Each scene shows the same named points in several views. A view is turned or mirrored, shifted and resized as a whole, has a little noise and may leave points out.
In the rows, 128 means zero.

Scene 1
View 1
sus: [141 127 132 144 154 129 139 126 125 144 123 135 115 125 120 100 135 122 143 121 103 113 117 113 111 117 123 127 156 118 123 121 103 119 112 135 116 125 144 138 128 150]
gati: [136 126 133 144 161 134 135 123 125 138 124 133 112 131 113 99 140 125 141 118 96 111 108 108 121 110 123 121 154 110 127 120 101 115 100 133 116 127 140 133 126 144]
tek: [149 141 137 145 136 116 149 122 136 143 128 127 108 123 124 111 120 118 146 131 110 123 143 119 106 143 120 130 141 137 125 126 118 125 132 132 123 126 136 146 141 160]
rupe: [137 132 138 144 148 127 148 125 133 135 132 122 104 153 114 103 137 122 133 125 90 130 105 97 127 138 115 137 139 122 141 116 132 112 128 125 123 128 127 143 142 137]
maba: [142 136 139 144 144 127 147 122 132 138 130 123 104 133 119 101 131 120 138 128 103 122 125 111 115 134 124 137 145 129 129 121 123 117 130 126 120 126 133 142 134 150]
dolag: [145 140 137 144 144 117 144 125 135 142 125 129 109 130 123 107 126 118 144 128 105 121 130 110 113 134 120 128 140 124 131 124 118 121 123 132 121 130 136 146 139 150]
serap: [150 153 148 141 128 112 158 124 150 131 132 120 96 148 125 116 119 118 132 137 95 144 130 101 125 170 109 151 117 142 146 118 153 116 150 117 130 132 112 150 158 144]
Zadus: [145 132 136 145 146 126 145 120 131 136 131 122 107 133 122 102 134 122 138 126 104 124 120 112 116 132 124 136 147 127 128 120 119 119 125 128 119 125 132 143 136 151]
Vebef: [143 142 139 140 141 114 146 127 145 139 124 129 105 148 119 116 123 120 144 130 90 131 122 96 130 146 107 129 123 125 147 122 135 107 127 126 127 135 127 145 149 132]
Mevib: [149 154 137 141 138 106 141 128 154 145 122 134 107 135 124 128 110 115 156 132 97 128 139 98 122 147 103 122 114 131 142 128 129 113 129 133 126 140 132 145 153 141]
Lem: [134 114 149 139 152 145 157 119 117 121 139 110 103 168 106 81 159 131 110 117 82 134 83 100 138 138 127 160 155 117 142 104 139 111 128 113 118 119 117 140 134 136]
Tuti: [139 121 141 142 152 139 152 120 119 128 138 118 106 148 113 87 152 126 120 119 95 125 98 109 120 130 132 148 159 121 132 111 124 119 124 122 117 119 126 140 132 150]
Vari: [133 134 140 142 160 125 136 127 142 134 120 136 105 173 106 115 145 124 141 119 67 134 89 76 158 126 94 127 119 103 162 115 135 90 108 117 128 138 125 133 148 112]
gikel: [151 140 141 145 130 119 157 117 137 135 137 117 104 127 131 102 125 121 132 134 112 126 141 122 101 156 128 146 149 145 125 120 132 129 147 129 122 120 125 151 141 164]
metu: [142 125 143 141 138 132 160 118 121 126 139 111 104 139 119 92 142 124 120 126 103 129 114 116 111 147 129 154 156 138 126 114 132 126 139 123 120 118 122 146 137 157]
View 2
Lem: [173 144 102 103 140 110 116 139 102 149 123 107 126 168 149 83 153 179 137 156 94 91 99 141 136 126 172 150 116 107 129 163 153 149 151 98 165 149 160 135 107 204]
rupe: [151 130 116 108 129 106 114 135 102 128 119 115 127 158 141 113 135 164 123 144 94 105 110 135 136 136 141 131 126 125 143 152 145 143 134 110 145 152 138 136 94 175]
metu: [138 130 93 109 134 108 127 120 98 146 115 127 119 144 154 104 130 153 126 122 109 78 107 147 147 133 175 140 106 124 152 155 151 138 129 114 132 133 156 117 98 181]
Tuti: [156 135 105 114 136 108 123 139 91 138 118 117 120 157 155 96 135 165 134 130 117 95 106 137 137 138 171 156 115 122 145 168 158 134 141 106 155 142 154 135 109 185]
gati: [158 124 133 123 124 110 119 151 81 113 117 125 110 156 152 110 115 154 130 119 127 132 115 115 129 151 155 162 135 133 151 168 161 119 142 110 154 150 136 159 117 151]
Zadus: [143 124 116 121 128 104 120 130 92 124 116 125 122 145 146 117 116 149 122 118 114 106 112 131 139 142 155 137 124 136 152 155 149 129 126 117 134 142 142 134 97 160]
sus: [153 121 140 132 124 108 126 152 79 111 116 127 107 147 153 118 106 148 130 111 135 138 118 110 128 155 146 160 136 140 157 173 162 108 139 114 143 148 133 161 116 143]
maba: [138 123 115 118 130 104 124 128 94 121 110 123 123 144 145 118 120 152 121 119 109 102 111 132 137 146 152 132 124 132 150 154 143 130 128 118 129 141 140 130 98 161]
dolag: [134 116 124 118 125 102 119 132 94 115 117 123 120 143 143 130 115 149 119 121 108 109 118 126 138 148 146 127 130 140 153 149 146 126 120 120 127 142 132 135 95 150]
gikel: [116 116 96 116 128 98 128 112 97 134 110 135 126 135 149 125 118 145 120 105 106 78 111 144 146 142 166 121 107 136 155 143 139 136 112 124 107 126 147 107 84 162]
tek: [121 113 120 119 123 96 121 122 93 120 112 131 123 132 145 133 109 142 114 104 113 97 116 133 141 148 153 123 122 139 160 144 140 126 115 125 112 134 135 123 93 146]
View 3
Lem: [133 105 137 115 144 117 159 152 130 121 141 90 129 148 88 138 159 125 106 143 158 146 142 122 109 127 97 118 82 72 126 111 110 162 125 132 138 124 159 134 74 95]
Mevib: [110 123 121 132 151 133 128 95 115 125 144 132 144 129 140 143 148 83 116 145 94 133 131 111 108 131 131 142 127 136 118 78 124 124 120 122 121 115 125 135 130 128]
metu: [144 118 140 111 163 125 134 132 131 96 135 106 114 153 94 119 143 118 116 137 151 155 147 115 124 119 117 106 118 87 120 101 110 149 123 136 110 129 158 138 92 127]
dolag: [141 124 143 108 157 130 121 113 113 112 138 118 124 138 117 125 143 101 124 139 122 141 128 124 116 129 115 122 129 121 114 93 117 135 136 119 121 130 146 134 114 133]
gikel: [142 124 138 111 172 126 126 111 128 87 130 122 111 153 105 112 134 106 117 132 141 158 151 112 130 115 135 109 141 104 114 86 110 143 122 132 99 128 151 137 104 144]
sus: [152 122 158 94 154 145 119 123 111 118 137 105 117 139 105 111 145 105 129 141 127 138 111 135 116 133 97 119 123 119 115 107 117 132 152 118 131 142 159 135 107 129]
tek: [145 127 141 105 166 136 115 108 121 99 138 124 113 147 118 110 139 98 124 138 125 149 135 121 123 130 127 115 141 123 112 89 113 131 133 125 108 129 149 138 117 144]
Vari: [107 107 126 128 127 132 152 131 116 155 153 104 156 121 120 162 166 103 109 153 112 123 123 125 93 141 93 148 79 109 124 102 124 137 129 118 154 117 131 133 105 85]
rupe: [128 113 136 118 148 129 142 128 122 120 143 109 133 140 107 138 150 104 115 143 128 136 136 119 111 128 112 127 103 106 122 94 116 142 122 127 130 125 146 134 97 113]
gati: [151 117 156 95 143 142 125 129 107 126 138 94 118 137 101 119 149 109 128 144 125 132 108 141 113 138 88 125 112 117 118 114 116 132 158 115 140 138 157 131 105 121]
serap: [111 120 115 133 157 119 138 108 131 105 142 127 136 146 124 139 143 98 102 140 125 146 157 94 115 120 144 126 119 102 118 78 119 143 101 137 103 112 130 138 109 127]
Zadus: [158 122 153 101 159 136 126 128 118 104 133 103 112 147 99 110 140 109 126 138 139 147 129 127 120 128 102 111 126 105 119 104 111 143 142 126 118 137 161 135 99 131]
Vebef: [118 118 127 125 152 128 137 110 117 119 143 122 138 136 124 140 150 98 118 145 109 134 134 111 110 128 124 132 115 122 120 87 121 133 123 126 125 118 135 138 115 122]
maba: [141 116 140 109 158 132 126 118 120 109 136 111 118 142 110 121 143 103 121 142 134 146 133 120 119 130 115 121 123 111 117 93 113 138 135 129 120 129 152 137 104 132]
View 4
Mevib: [131 133 120 116 142 105 121 103 147 142 140 121 126 125 114 137 125 138 145 149 113 108 128 140 106 165 98 128 99 122 122 125 109 129 132 107 151 128 135 139 134 112]
gikel: [129 140 108 120 121 113 124 140 139 130 144 109 134 121 133 153 129 125 122 144 123 109 115 137 106 155 120 138 126 126 121 127 120 123 112 122 137 119 130 136 141 118]
dolag: [135 133 115 126 131 117 131 117 141 134 129 112 130 124 124 133 136 138 132 141 122 114 123 133 103 158 111 124 117 125 118 127 109 136 124 116 145 133 140 136 136 125]
Vebef: [131 136 113 118 146 114 131 94 132 138 134 121 124 128 116 136 128 136 149 137 119 112 127 132 107 159 106 132 105 124 124 126 114 131 127 119 148 126 137 136 129 110]
Vari: [141 133 109 121 166 126 146 60 108 140 121 127 115 130 116 120 136 142 169 114 131 131 139 121 105 151 106 125 96 122 126 122 108 142 129 135 151 134 144 127 121 110]
Zadus: [134 134 113 124 127 122 134 121 133 130 129 110 131 127 129 136 138 136 132 134 126 122 124 131 100 154 115 124 124 129 118 125 116 133 119 124 144 129 140 135 135 122]
sus: [140 126 120 131 123 130 136 121 135 131 116 107 134 126 130 120 144 145 131 130 129 125 124 134 94 154 116 113 126 130 112 121 107 141 120 123 144 142 147 130 135 135]
Lem: [136 140 93 122 141 138 158 102 94 125 127 118 123 126 136 139 143 127 144 105 142 129 131 121 105 143 135 138 128 127 124 125 126 137 103 155 140 121 136 124 124 113]
Tuti: [138 134 102 128 128 135 147 116 111 126 123 108 131 127 135 136 144 131 134 120 138 127 126 125 102 147 129 127 132 130 122 126 119 137 106 143 141 130 141 127 130 122]
serap: [126 146 105 114 146 106 127 107 127 135 153 123 124 122 121 153 120 126 143 142 118 108 124 133 115 160 111 147 106 119 128 128 123 119 122 122 143 113 124 140 132 98]
rupe: [137 137 104 121 143 122 138 102 120 134 131 118 124 126 126 133 135 131 145 127 130 120 128 128 107 155 116 131 114 126 124 126 116 135 115 131 145 126 138 130 130 115]
maba: [134 135 105 123 127 126 139 121 126 129 129 109 132 124 130 142 140 131 132 128 131 119 124 130 104 151 123 131 127 127 120 126 121 132 113 131 142 127 137 131 133 121]
tek: [131 133 114 123 123 114 124 130 148 132 135 109 134 122 127 140 131 135 127 147 123 111 119 139 104 160 113 127 120 125 117 127 117 132 121 116 143 130 136 139 136 125]
metu: [133 141 99 121 125 126 137 131 119 126 134 111 133 123 136 148 140 126 127 127 133 119 118 128 104 149 129 135 132 129 120 130 124 126 107 136 140 117 135 131 134 117]

In a view up to two points have been moved. Name them for each view, in the order of its rows, or write none.
view 1: none
view 2: sus
view 3: Mevib, Zadus
view 4: maba
